Points, in no order, along strands that fork and pass close to each other.
Points whose rows are less than 125 apart are linked; no others are. Some points are linked to none.
K_235: [ 22  11  18  -3  43 -43 -39  19  19  -6 -30  -7   0  44 -97 -20 -22   9
 -34 -46 -10]
K_398: [ 23  18   3 -29  53  44 -31   1 -58  17 -54  38  14  10   4   3 -54  15
  22   7   0]
K_857: [ 62  13 -20  56 -39 -12  53 -27  23  45  31  57  44  -9  -4  51 -25  12
  -6  48  24]
K_184: [-70 -19  43 -16  39 -14  10  62 -26 -95 -19  15  50  -4  18 -63  14  19
  -8  26 -20]
K_727: [-38  29   2  12 -29   8  -2 -14   7 -30 -46 -44  31 -37 -31 -29 -12 -43
  24  34  -1]
K_443: [ 59  15  30  86  49   2 -19  16  53  31 -12  23 -13 -55  24  64  47  30
 -43  23  47]
K_493: [ 33  -5  58 -54  29 -19 -45  33  -8 -25 -41  40   0  13  34   8  -1  50
 -46 -29 -10]
K_365: [-22  -8  49 -56 -74 -31  19  12   1 -23  11 -43  23  25  14 -17 -18 -71
  -2  17 -25]
K_844: [-15 -37  -5   5 -46  46 -51  44   0 -24 -39  12  16 -41  10 -45  37  50
 -20  35   8]
K_699: [ 15  13  26  30  61  74  -7 -22 -52  70  13 -21   6 -30  19 -15 -20   4
   0   4   0]
K_591: [ -2   2  36  29 -53  -2  -8 -20  14 -48 -54  -6  21  -5 -28 -40 -36  21
   5  54   3]
K_81: [-42  12 -34 -16  69  51 -20  -7 -58   9 -20  37  34  27  12   7 -22  11
  65  10 -24]
K_560: [-64   8 -60  19 -42  12  46  10 -13  18  38 -12  32 -32 -19 -22  43 -74
  70  21 -12]
K_312: [  2  40 -55  22 -68 -14 -54   1  49 -34  -6  29 -24  -2 -23  -7  43 -16
  42 -24   7]
K_439: [  3  71 -73  20  33   9 -38 -28  44  15 -29 -20 -58  -3 -43  -1  30  17
   1 -54   8]
K_653: [-27  36 -22  22 -46  -8 -44  38  38 -61 -26  10 -42  14 -61 -26  46  10
  21 -13   4]
K_237: [ 39   4  -2  10  33   3  32 -90  10  94  32 -52 -52 -48  39  84 -15  22
 -51 -35  -8]
K_135: [-42 -36  32  -4 -34  44  18  12 -28 -35 -77 -13 -11 -74  18 -38 -15  -6
  15  86   0]
K_999: [ -1   0  23  41  51  18 -25  48   7  11 -23  14  76  -7 -39 -48  19  19
 -32 -22 -22]
K_229: [-29  36   3  -7 -15 -41 -19 -51  18   0  75  19  44  34 -30 -27 -22 -54
  53 -47 -37]
K_586: [-16 -29  39  23  33 -22  -4  73 -17 -35  34  14  31  27 -40 -69 -25  12
 -13  42  22]
K_115: [ 25 -13  24 -72 -77  30  43 -54 -23  20 -33 -49 -27   1  32  27 -30 -45
 -18 -10  -4]
K_744: [  46  -26   -9   46   12    9 -103    2   43   27   25   33  -60  -29
  -11   24   35   78  -11  -29   -2]
K_395: [-29  57 -58   7 -30 -11   1 -44  32  31  41  11  21 -45  16 -23  46 -38
  42 -53 -12]
K_691: [ 39  18 -10  51 -58  21  30 -48  10  44  13   4  37 -35  10  -1 -34  -6
  26  55  18]
K_93: [  32   -5  -22  -19    4  -48   -1 -100   44   33   31  -21  -17   -6
    2   61  -10  -14  -78  -86  -21]
K_427: [-41  50  43  -6  15 -22 -10  11   0 -87 -76  -6 -21   6  17 -27  19   4
  65  33  15]
K_902: [ 21  -1 -83 -16  -2  -3  -8 -60   9  32 -23  70  70  -6   0 -11  -7  13
  21  22 -38]
K_465: [ 12  44 -56   0  26  -1  60 -70 -22  88  61 -17 -38 -38  23 -31 -12 -52
  22 -26  21]
K_874: [ 31  49 -36   4  63   4 -30   1  29  25 -24 -27 -55  18 -34  24  26   7
 -53 -43  11]
K_260: [-72  17  39 -27 -18  17 -37   3   0 -48   5   3  47  13  13 -30  25 -14
  85 -24 -47]
K_140: [-55  17 -80  13  63  46 -29 -17 -37  36  -1  33  32   3 -29 -30   9  30
  53 -25  -8]
K_663: [-16  26 -51   0   0  28 -48  64  36 -27 -36  -8 -65  12 -31  14  61   8
 -19 -12   9]
K_332: [-15  51 -16  -5  57  84 -33 -30  -2   9 -74 -26   9 -26   0 -18  47  17
  25 -26 -18]
K_432: [ 17  -1 -12 -17 -12 -34 -22 -48   7  18 -60  56  88  33 -44 -13 -32   5
  41  19 -40]
K_32: [ 30 -19 -35  -8  26 -69 -15  14  14   3 -55  83  75  37 -29  10 -23  11
  13 -10   1]
K_12: [ 26  20  60  28  10 -12 -33   9   5 -30 -19 -15  31  26 -77 -13 -47  14
 -53  -2   9]
K_530: [-49 -10 -44  -4  -2   7  47  25 -42  13  50  11  41  20  -1 -29  -4 -54
  71  29 -16]
K_459: [ 46 -22  35  40  26 -40  58  17  13 -32  -5  54 -31  24   1  49 -28 116
 -63  14  50]
K_17: [ 32 -81  50 -14 -45  27 -31   6  13   2   3  55   4   1   6  16 -21 103
 -42   8  -9]
K_301: [ -1   8 -24   4 -85 -29  27  29  22 -27  16 -10   2 -16  12  -3  44 -53
  12  22  26]
K_922: [ -7 -52  22 -11 -59  27  53  14 -25 -49 -50 -30  11 -53  47  -9   5  26
 -32  64   5]
K_545: [-20 -18 -55 -58 -23   1  40 -56 -23  52  75 -38 -53   1 -19 -34 -13 -64
  32 -52  -9]
K_18: [-32  -5  57  21  29 -21  23  27 -49 -94 -57 -42  -8 -23  -2 -76 -15  12
 -22  84  13]
K_649: [  22  -15   23  -16   22   -8    5  -19  -47   31   33  -11    6   56
  -32   37 -101   13  -17  -11   -6]
K_300: [ -4  27   1  25  66   7 -14 -27   1  42  60 -17  45 -18  -5  -4   4 -26
 -42 -66 -34]
K_726: [ 39 -63   6 -32 -60  74  52 -36 -33  78   4 -59 -45 -22   3  23 -21  31
 -27 -11   1]
K_862: [ -5   5 -30 -19  53 -14 -49  -5 -10  28  -9   4 -10  38 -78 -14 -14  23
 -26 -94 -29]
K_72: [ 30 -25  78  19  33 -63 -35  24  -4 -18  18  65  58  30  -3 -46 -34  26
   9   6 -21]
K_992: [-40 -44 -47 -48 -45  56 -16   4 -41 -33 -37   9  -1   4 -14 -43 -11   4
  23  31 -36]
K_913: [   5   18   42  -13   -5  -66   23   30   12 -113  -27  -41  -53   32
   41  -45   39   12  -45   25   10]
K_866: [  9  38  -1 -43  -7  35 -37 -51 -13  35 -34 -29 -29  20  16  25 -33  27
 -13 -31 -15]
K_449: [-15  44 -33 -25  45  44 -49 -71 -10  33 -71   9 -20  -1   8 -19   5  39
   2 -51 -32]
K_842: [  0  54  11  61  33 -10 -35  27  48 -14  18  29  24 -30 -13  -6  48 -19
  19 -22  32]
K_153: [ 32   2  40  17  -5 -71  50  15 -22 -65 -44  37   1  45  35 -32 -40  73
 -10  59  48]
K_969: [-14 -33  65  12  -6 -13  65  10 -38 -71 -44 -61 -14  -2  33 -43 -53  63
 -32  80  32]
K_54: [ 31   2  -4  -4 -41 -26 -17 -78  -3  22 -24  29  14  47 -55   6 -59  25
   9  13 -19]
K_406: [ 23  70 -12  11 -25 -17   2 -83  24  -4 -64  -8  72 -23  -5   2  -5 -34
 -10   3 -18]
K_563: [ 38   6 -29 -34  11  -9   5 -80  18  56   9 -38 -86  -4  46  84  -2 -13
 -56 -59 -32]
K_819: [-43 -15  10 -71 -37 -10   1  -3 -25 -52  35 -42  28  47 -25 -13 -17 -74
  -3 -20 -36]
K_361: [ 26  70 -37  26  33  13  14  -3   9  18 -60 -62   8  -8 -15  26  23 -12
 -44 -22  19]
K_388: [ 47 -64  56  34 -53 -10   8 -68  46  46  24  36  60 -29  10  56 -42  55
 -33  24 -45]
K_526: [-67 -28  42   3  55   6   9  47 -63 -91 -56 -12  10  18 -14 -63 -21   9
   7  46 -16]
K_505: [ 18 -39 -27 -15 -94 -18  43  10  21 -32 -14  -3  -2  -7  -8  26  11  16
 -84  28  15]
K_690: [-32 -46 -11 -38 -53  55  10  15 -30 -18 -31 -47 -27  -5 -26 -14 -37 -25
 -23  56 -25]
K_612: [-56  24 -22  -6  13  -5  -7  60 -24 -62 -18  -9 -63  47 -32 -42 -16   8
  48  52  39]
K_463: [  9  23 -89  10  58 -23  -7 -52  13  31   6  30   7  19 -59   7 -19   2
 -32 -24   9]
K_346: [ -2  17  44  20  64 -56   7  68  -5 -43 -14  18  28  29 -13 -51  16  21
  17  13  36]
K_279: [ 31 -59  82   4 -38  21  30 -24   2  -3   3  28   3  21  40  39 -51 100
 -46  21 -12]
K_539: [-19  21 -66  42 -25  15  26 -20  31  31  32   2  33 -46 -13 -21  38 -63
   4 -11   1]
K_342: [ 36   3 103   3 -17 -20 -27   1  -7 -19  -6 -16  45  25 -17 -12 -31  20
 -54  16 -33]
K_830: [ -4  41 -42   8  42 -76 -35 -77  30  42  75   2 -58 -51  40  30   8 -34
  11 -52   6]
K_654: [-11  67 -60  56   3  -6 -35 -40  38  21  55  -5 -62 -13 -51  -8  20 -14
  -8 -56  -2]
K_661: [-71  15 -36 -47 -55  31  -7 -69 -18  -1  12 -55  -7 -14 -14 -45 -10 -22
  51 -14 -52]
K_720: [ 35  -2 -86   9 -44   2   7 -13   8  13 -10  12 -48  32 -49  40 -29  18
 -28  25  44]
K_221: [-60   7   0   3 -14  19  24 -14  -6 -65 -89 -26 -22 -50 -20  -5 -18 -47
  50  69  -2]
K_47: [-60  38  25 -39  70  37 -27  44 -24 -28 -66 -23   4  19  21   2  61   4
  19 -42 -37]
K_987: [-49   4  -6 -28 -27 -35   6 -50  -9  -1  61 -32  40  24  -6 -22  -1 -81
  28 -35 -49]
K_468: [ 22  10  31 -24   1 -32  54  -7 -34   7 -20 -33 -19  29  18  31 -33 -36
 -12  33  48]
K_288: [-14 -51  39 -11  -9 -42 -51  83  26 -10 -30  17  26  27 -53 -46  19  24
 -38 -64 -28]
K_908: [-26 -26  22  -4  17   2  -4  62 -24 -27  65  42  20  27  22 -13  -1  -2
   6  21  19]
K_702: [-53  33  46 -45  57  19 -22  69   2 -43 -50 -36 -40  49  63  -4  49  19
  19  -1 -20]
K_667: [ 29   8  45  37  58   5 -66  15  18  28  56 -12 -36 -20  28  35  19  14
 -15 -12 -22]
K_926: [ 54  -3  -6  43  21 -12  53 -19   3  40   6  31  44  -8   0  61 -38   1
 -50  23  32]
K_461: [-38  -4  24 -29  -7  21  -5  69 -20 -40  63   2 -18  23  53 -16  23 -30
  44  -1   8]
K_313: [ 12  -3  12 -50 -84 -23  34 -37 -12   1  -8 -51  22   2  26  18 -12 -66
 -20 -12 -37]
K_401: [ -2  -4 -36   2 -28  -3  -7 -17  -1  37 108 -48 -75  -2 -16 -21   5 -64
   8 -53 -11]
K_363: [ 32 -60  33  23 -17   0  26   1  -8  47  81   5  27 -15   2  25 -26 -20
  -3  27  -6]
K_273: [-31  31  62 -39  14  13 -55   2  -6 -34 -11   3  16  34  -3 -13  -6  14
  60 -42 -43]
K_993: [-22  29  14  -7  55  64 -42   7 -10  -6 -31 -41  19   0  27  -4  39  11
 -12 -47 -27]
K_520: [ 12 -38  61   5 -30  17 -11  39  10  23  79  -7 -21 -40  79  -6  32  -1
 -23  -8   8]
K_778: [  39  -47  -18  -10   25   -1  -17  -31   -6   26   66  -13 -100   30
   -8   77  -50   25  -44  -23   -7]
K_64: [ 24  42  27 -21  -2 -51  12  23  39 -89 -36  -3 -67  50  48   7  11  12
   7   3  39]
K_813: [-25  12 -31  31  39  11  -9  28   7  -2   5  -3  61   2 -68 -39  31 -27
 -32  -9 -23]
K_889: [-57  15 -37 -10 -12  44  -5  63 -11 -77 -51 -34 -61 -29  12 -33  56 -17
  22  30  23]
K_686: [ 34  -6   9 -10 -57 -19  -5  29  23 -50 -25  -4 -29  -4   0  21  20   9
 -80  -7   0]
K_634: [ 25 -44  12 -17   7 -58 -65  73  37  18 -32  70 -14  24 -29 -14  14  45
  -2 -66   6]
K_408: [ 41 -52   8 -15 -54 -65  18 -28  25  -6  22  62  63  45 -18  29 -32  47
 -39  45 -52]
K_441: [ 37 -56 -45  39 -27  -4 -19  15  11  40  13  71  61  11 -34 -17   1  36
 -13  31 -34]
K_575: [-46 -71  -4 -28 -26  47  44  51 -59 -33 -13 -68  -1 -31 -16 -26  -8 -40
 -22  64   1]
K_982: [ 35 -42  52   2  10 -10 -68  24   9   6  12  86  58  10  -5 -16 -10  29
  14 -23 -39]
K_677: [-57 -80 -58 -40   9  36  53  48 -54  -1  -4 -39  13 -38 -22 -15   7 -52
  38  49  -1]
K_546: [-36 -23 -54 -15 -25 -23 -48  15  21   7 -11  65  74  13 -41 -33  42   5
  43  -9 -58]
K_910: [-29  37 -37  63  19 -11 -14  37  53 -17 -13  29  33   1 -77  -7  70 -19
  -8 -34  14]
K_529: [ 31 -31  15 -13 -67  34  42 -60 -14  85  52 -46 -65 -12  -5  18 -46   2
  -9  -2   7]
K_616: [ 56 -54 -16 -11  -7  45 103 -16 -13  93  14 -32 -21 -39  20  54  -6  21
 -40   1  27]
K_814: [-32  43  59   7  90 -18 -32  66   2 -36 -56   4 -18  27 -22 -37  18  44
  33  -5   2]
K_959: [ 37   7  31   2  40  -7 -23 -18 -43  23 -11  23   3  23   8  15 -82  24
   7   5  -5]
K_507: [-47  58   3   6  16  13  -3  14 -25 -26  29  -9 -36  24 -17 -26 -11 -29
  79  23  51]
K_753: [-19 -32 -18   5 -24  36 -36  30 -18 -22 -24  19  16  -6 -39 -26  20  18
  15  28 -21]
K_831: [-56  35 -29  -8  23  54  33 -23 -44  53  26 -45  -8  -2 -25 -53 -46 -54
  62  11  -7]
K_298: [ 27  37  72  38  19  57 -55  28  17  -4 -21  -6 -28 -26  21 -22  27  56
 -12   5 -11]
K_174: [ 14  20 -22   4  -6 -32  14  16  17 -31 -58  43  55  22 -15  18   9  -2
 -15  18  32]
K_846: [ 28   6  29 -36 -57 -27  18 -27  28   6 -27 -16  43 -14  58  43  22 -23
 -29 -31  -8]
K_165: [  23   27  -23   10  -31   -2   28   34   11    5   20  -23 -112   20
   31   44    6  -21   -7   24   60]
K_983: [ 57 -42  26   9 -31 -33 -19 -41  34  35  11  79  54  10   0  62 -31  42
  -4  31 -37]
K_885: [  0  -6  10  -5 -39 -25  35  37  26 -85 -35 -37 -31   6  59 -17  48   2
 -85   9  13]
K_293: [ 35 -31   3 -28  -2   8  -2 -81 -19  61  37 -11  43 -18  60  36 -39  -4
 -49 -43 -24]
K_894: [ 37  48  14  67  16 -11 -22  -1  61   8  36  28 -11 -53  24  37  55   1
  19  -2  28]
K_925: [-24  72 -74  26  64  27  51 -42 -22  65  43  -6  -6 -21   6 -30 -13 -25
  22 -27  30]
K_711: [-12  29 -41  -4   6 -20 -15  41  43 -42  -4  86   6   1  24  24  66   1
  50 -26  32]
K_793: [-15  12 -54 -21 -23  36 -21  38  29 -35 -21 -34 -52 -25  29  11  58 -12
 -20  -3  15]
K_506: [ 51 -49  29  -7 -14  35  84  27 -31  46  -3 -23   0 -21  62  48   1  29
 -29   9  50]
K_99: [  8  15 -70   2  -7  -9 -47  -9  33  -7   6  52  -9 -25   1  35  33   5
   5 -20  22]
K_915: [ 48   9  12  -3 -50 -41 -24 -36  29   0  18  48 -18  26  11  47 -23   4
  10 -11  32]
K_425: [ 17 -62 -15 -17 -68 -31  42  11  14 -38   2  14  45  24 -13  15 -29  21
 -66  53 -29]
K_161: [-72   0   8 -15  18  -6   0  61   4 -86 -84 -25 -61 -16  24 -20  33  15
  35  43  11]
K_909: [  5 -22 -30 -11 -24 -40  38  24  11 -59 -60  39  37   5  31  -1  21  15
 -15  61  43]
K_283: [-12 -51  39  -7 -24  49  51  35 -24 -24 -33 -67  24 -34   6 -30  32 -28
 -47  47   6]
K_264: [ 44  25  -2  75  -5  43 -18  16  53  28  -7 -20 -37 -45   7  61  49  35
 -70 -10  22]
K_712: [-41 -12 -75 -33 -37  14  10 -80   0  -5 -63 -21  64 -39   0  -7  14 -44
  -8   0 -39]
K_127: [ -9  35 -29 -12  39  11   4   5  -2  -8  41  -4 -22  34   6  13 -17 -41
  40   3  27]
K_25: [-18   0  20  -3 -50  53   7  13 -33  28  20 -38 -16 -34   0 -24  17 -47
  46  12   4]
K_719: [ 60  12  52  26  24  13   5 -22  28  73  32  -6 -10 -68  99  65  38 -12
  -3   8  20]
K_37: [-18 -59  15 -16  -8  -3  48   8 -55 -53 -66 -43  -8  18 -13  -6 -66  33
 -41 104  10]
K_22: [ 58  -6  82  29  49 -51  15  17  -9 -51 -40  17  13  24  57 -32  -9  79
 -24  12  33]
K_755: [ -12   37  -54  -12  -37    2   -9 -108   26   22  -27  -25   50  -51
    4  -42    7  -21   -7   -9  -41]
K_158: [ 29   3 -42  -5  37 -36  28 -98   1  76  66   0 -61 -34  38  27 -19 -25
  19 -38   7]
K_402: [ 21 -37 -94   7   2  -8 -33  12  16  28   2  78  84  -3 -25 -17  24   8
   3  -9 -39]
K_494: [ -8  32  35   5  15 -41 -33 -40  32 -14  41  39  35  25   3   6  -5 -30
  74 -62 -13]
K_480: [  1  -6 -96  30   5   5  32   4   2  36  15   0  -4  22 -54  19 -31   0
 -30  13  22]
K_996: [ 51  23  38  12 -13 -34  10 -51  31   9 -14  -1  64  -8  11  21  -5 -13
 -37 -29 -19]
K_496: [ 72   1  56  32  12  10  38 -68  19 102  15 -37 -21 -71  61  81  -2   1
  -8 -10  21]
K_561: [ -4  -1 -69 -21  16 -16  35  23 -27   6  33   9  16  26 -18  39 -32 -44
   0  20  43]
K_326: [ 11  -9 -25  -2  47  20 -30 -62 -12  61  18   6  35 -28   7  -8 -13   2
 -53 -65 -35]
K_803: [ 40  64  82   5  -3  25   2  -6  -1   6 -21 -39 -45  -4  63  25 -14   2
  27  28  28]
K_718: [  0  36  -8 -16 -15 -27 -10 -14  29  -3  62 -13 -20  10  34  45  51 -65
   0 -63  12]
K_878: [-87   8 -55 -13  20 -12 -12  -6   1 -24 -12  14  54  52 -39 -12  49  -1
  52 -85 -40]
K_125: [ 35 -44   4 -34  -4  32 100  28 -44  38 -53 -50  -5 -52  40  30  30 -28
 -12  16  36]
K_299: [  4   8 -87 -19 -37 -20  55 -62 -14  77  43 -19 -37 -25  -2 -36  16 -43
  23 -31  24]
K_965: [-19  22  50 -19 -32  -9 -19  46  10 -67  50 -17 -63  26  52  -2  32 -16
  18 -14  17]
K_149: [ 20   0  34  18 -47  30 -16  -8  -6   3  42 -64 -26   7 -37   1 -47 -15
 -28   9   5]
K_695: [-48  26  16  17  -1 -24  52  57  -2 -79   4 -38  -6 -18  30 -51  32 -40
  19  37  37]
K_26: [ 44 -29 -14  41  53 -19 -27   8 -13  50  25  40  35  14 -62  29 -33  16
 -58 -21 -12]
K_389: [-66  -7 -38  15 -19  21 -30  23  40  -7  39  60  79  -6  -4 -13  61  -4
  36 -26 -28]
K_514: [-58  62  24  49  50  41 -33  36 -18   5  20 -16 -13  26 -16 -32  10   4
  90   5   6]
K_635: [-23  38  81  45  38 -44  25  43  -8 -68   9  -7  34   2  28 -51  23 -13
  32  28  41]
K_414: [-33  15 -44  34  43  11   6  -5 -26  19 -28   5  76  -3 -63 -18 -26 -27
  13  17 -26]
K_510: [-20 -12  52 -43  45   9 -80  31 -27 -37  21  37 -18  55   5  -9 -16   8
  42 -38 -37]
K_265: [ 28 -14   4  65 -26 -31  32  13  28  -9   3  38 -36   7   5  48 -10  65
 -36  39  68]
K_963: [ 37 -60  32 -38 -39  20  28 -68   7  82  42  -7   7 -21  61  65 -34  16
 -18 -27 -33]
K_131: [ 29 -17   0  19  42  -1  27  11 -14   2 -42  33  81   4  -5  32 -13  21
 -44  42  24]
K_893: [-27  32  44 -39  61  14   9  86 -20 -56  12 -35 -79  49  65 -16  29   6
  18  34   3]
K_194: [ 23 -77  32  -4 -14   6 -10  41  -5  17  81  20 -54  -4  70  44   5  44
 -27  16  15]
K_629: [ 37 -46   0  20 -25  23  -3 -46 -12  57  82   0 -81 -13  -3  71 -48   8
  -3  -4  13]
K_775: [-52   6 -28 -38 -67  19  39 -75 -15  28  11 -60   5 -31 -21 -49 -23 -78
  68  24 -31]
K_462: [ 39 -25  26 -21  40  -5 -29  36  -7   9  31   3 -72  50 -32  48 -30  24
 -61 -18   8]
K_762: [-11  -1 -21 -29 -14   7  58 -58 -59  57   7 -39  22  -8 -15 -59 -46 -41
  79  32  -5]
K_446: [  8  31 -15   9  41 -55 -35 -38  40  17  55   1  -5 -16  26  60  26 -62
 -13 -65 -13]
K_676: [-41 -27 -20  -5 -66  27  47  47 -25  14  40 -43 -27 -39  -6 -35  31 -76
  70  28  23]
K_35: [  3 -26 -46 -49  71  19 -62  -2 -27  27  -3  50 -22  21  32  34   1  26
   1 -56 -19]
K_297: [-19  -6  18 -13  41  18  25  74 -36 -63 -17   9 -85  43  17 -26   7  16
   6  45  43]
K_809: [-65  -8  -6   1  45  -1  29 -18 -47 -18 -43 -22  77  -6 -71 -19 -22 -46
  43  31 -46]
K_662: [ 37 -20  -9   6 -19 -13  33 -52 -18  49  19  -4  12  48 -55  35 -72  20
 -37  18 -15]
K_276: [ 30   6 106  37  11 -23   2   1  14 -31 -23   6  41   8  31  -9 -13  40
 -34  11  14]
K_631: [-53 -32  31  -5  14 -24  -7  41  14 -78 -67  16  74 -13  -6 -65  38  10
  24  36 -21]
K_898: [ 26  18  -2 -18 -50   3  47 -32 -23  17 -45 -44 -31 -35  18  11 -41 -50
  68  35  25]
K_865: [-29  42 -95  16  47  14  -2 -55  -3  44  18  24   4   2 -22 -48  -1   3
  30 -33   7]
K_929: [ 36  68 -17  35  13  16 -16 -14   4  41   8   1 -48 -31  21  22  33 -19
  39  15  27]
K_735: [ 48 -54  43   2 -15  16  -9  -8  -2  61  69   2 -69 -35  65  75 -19  40
  18   5  21]
K_527: [ 30 -10  21  15 -26  13   8  12  25  57  37 -10  16 -69  64  16  44 -23
   4 -17  19]
K_152: [ 29 -46   3  23  64 -48 -52  61  10  37   4  69  26  16 -60   0 -12  23
 -18 -40  15]
K_377: [ 40   1 -48  14 -25 -25  27  34  21 -23   3  20 -65  39 -13  53 -21  10
 -26  32  56]
K_317: [-54  -1 -27  -9  -6  88  20  -6 -60  58  23 -76 -33 -31 -12 -52  12 -32
  70  10   9]
K_252: [-63  28 -50 -21  28 -29  -8  36  -1 -36  -4  37  10  36 -19  15  56 -23
  40 -38   2]
K_579: [ -37  -13  -35  -30   42  -23  -50   11    5   19    2   37   45   34
  -53  -22   36    4   12 -111  -58]
K_86: [  4 -29  -6  -4  -1 -36  74  24 -18 -88 -61  31  -1  14  53 -17 -20  58
 -21  57  48]
K_934: [  8  -6 -12 -37 -65  -9  26  17  24  -7  61  -2 -21  -9  36  21  15 -57
   6  -5  15]
K_888: [ 47 -64  98   4 -26  -8  33 -50  22  17  49  16  34  10  12  59 -73  58
 -53   3 -32]
K_381: [-72  25 -26 -41 -14  36 -12 -61  -7 -17  -4  -2  45  -9  13 -47  20  -9
  50 -45 -56]
K_816: [ 33 -49 -21  60  -9  -5  -5  -6  36  52  79  45  68 -25 -20  14   0  25
 -57   5 -46]
K_940: [-53   4  40  -2  67 -24 -35  63  -3 -17 -57  18   7  41 -29 -44  23  25
  40 -76   1]
K_860: [ 37 -40 -39  58  13 -16 -14  24  42  31  47  27  29  -9 -44  51  15  10
 -65 -20   0]
K_905: [  7 -17   6 -20 -26  25  65 -15 -45  38 -23 -60   3 -41 -16 -14 -49 -55
  50  75  22]
K_932: [ 30  66   4  36  21   1  32  24  47  19  15 -14 -85 -10  57  44  26 -32
  12  40  36]
K_549: [-21   0  -3 -10 -56 -19  51  35 -13 -63  15 -31 -38  -1 -16 -34  13 -31
 -10  41  18]
K_403: [  6   2 -57  18 -16 -27 -20 -53  30  11  65 -11 -38  -5 -35  -3 -10 -26
   5 -30  -8]
K_743: [ 38  -5  74  -7   7 -70 -37  12  44 -42  38  19  -4  29  -8  20  11  19
 -26 -27   3]
K_921: [  2  -4  21  40  -8  66 -52  42  13   6 -32  32  31 -42  21 -25  52  57
 -31   3  19]
K_171: [-59 -46 -37 -46  12  43  33  51 -78  -1  24  -8  10  11   2 -11 -28 -44
  40  23 -14]
K_784: [  9  -1 -14 -29  55 -20 -39  41 -10  -5  -7  11 -69  69 -30  14  -6  30
  10 -26  11]
K_850: [-22  63  63  46  34  53 -41  34  23  -7  -8 -24  -9 -30   2 -37  37  19
  50  21   3]
K_104: [ 25  65   2  42  71  11  14 -29  11  40   2 -44  36 -24 -34  26  -2 -15
 -60 -49   3]
K_356: [ 11   9 -31 -62 -33  55  32 -33 -27  24 -28 -54 -53   9  27  33 -27 -18
   1 -27  11]
K_605: [-22 -24   8 -56   4   4 -58  57 -28 -56 -22  22 -52  62 -16 -24  -6  25
  19 -14  -8]
K_974: [-31   4  31  21 -18 -58  -3  15  17 -80 -94  15  53  -8 -34 -61   2   8
  15  54  14]
K_256: [  9 -59  48 -26 -27  19 -48   9  -5 -17 -22  52  55  20  -4 -29 -27  72
 -11  10 -45]
K_185: [ 19  47  59  -8 -25 -33 -36  18  45 -32   9  13 -96  27  38  22  13   7
   9  -5  15]

A fork is a point with three links. Follow the links from the first point to the second and name the forks in between, in order.
K_312, K_152 => K_174 > K_432 > K_402
K_605, K_506 => K_629
K_974, K_720 => K_575 > K_507 > K_480
K_125, K_25 => K_629 > K_762
K_527, K_395 => K_629 > K_762 > K_560

Follow the links from the first point to the second, and from the first to the third. Name the last point that the two ways share.
K_439, K_298, K_929 => K_480
K_902, K_844, K_165 => K_480
K_857, K_579, K_649 => K_174
K_635, K_612, K_104 => K_465

A fork is a point with three links, a tip a point with one. Leave the first point through the second and follow the links. Name the first fork or tip that comes.
K_963, K_293 => K_465
K_775, K_661 => K_629
K_462, K_784 => K_762
K_408, K_425 => K_346
K_252, K_711 => K_427
K_346, K_586 => K_72
K_403, K_654 => K_963
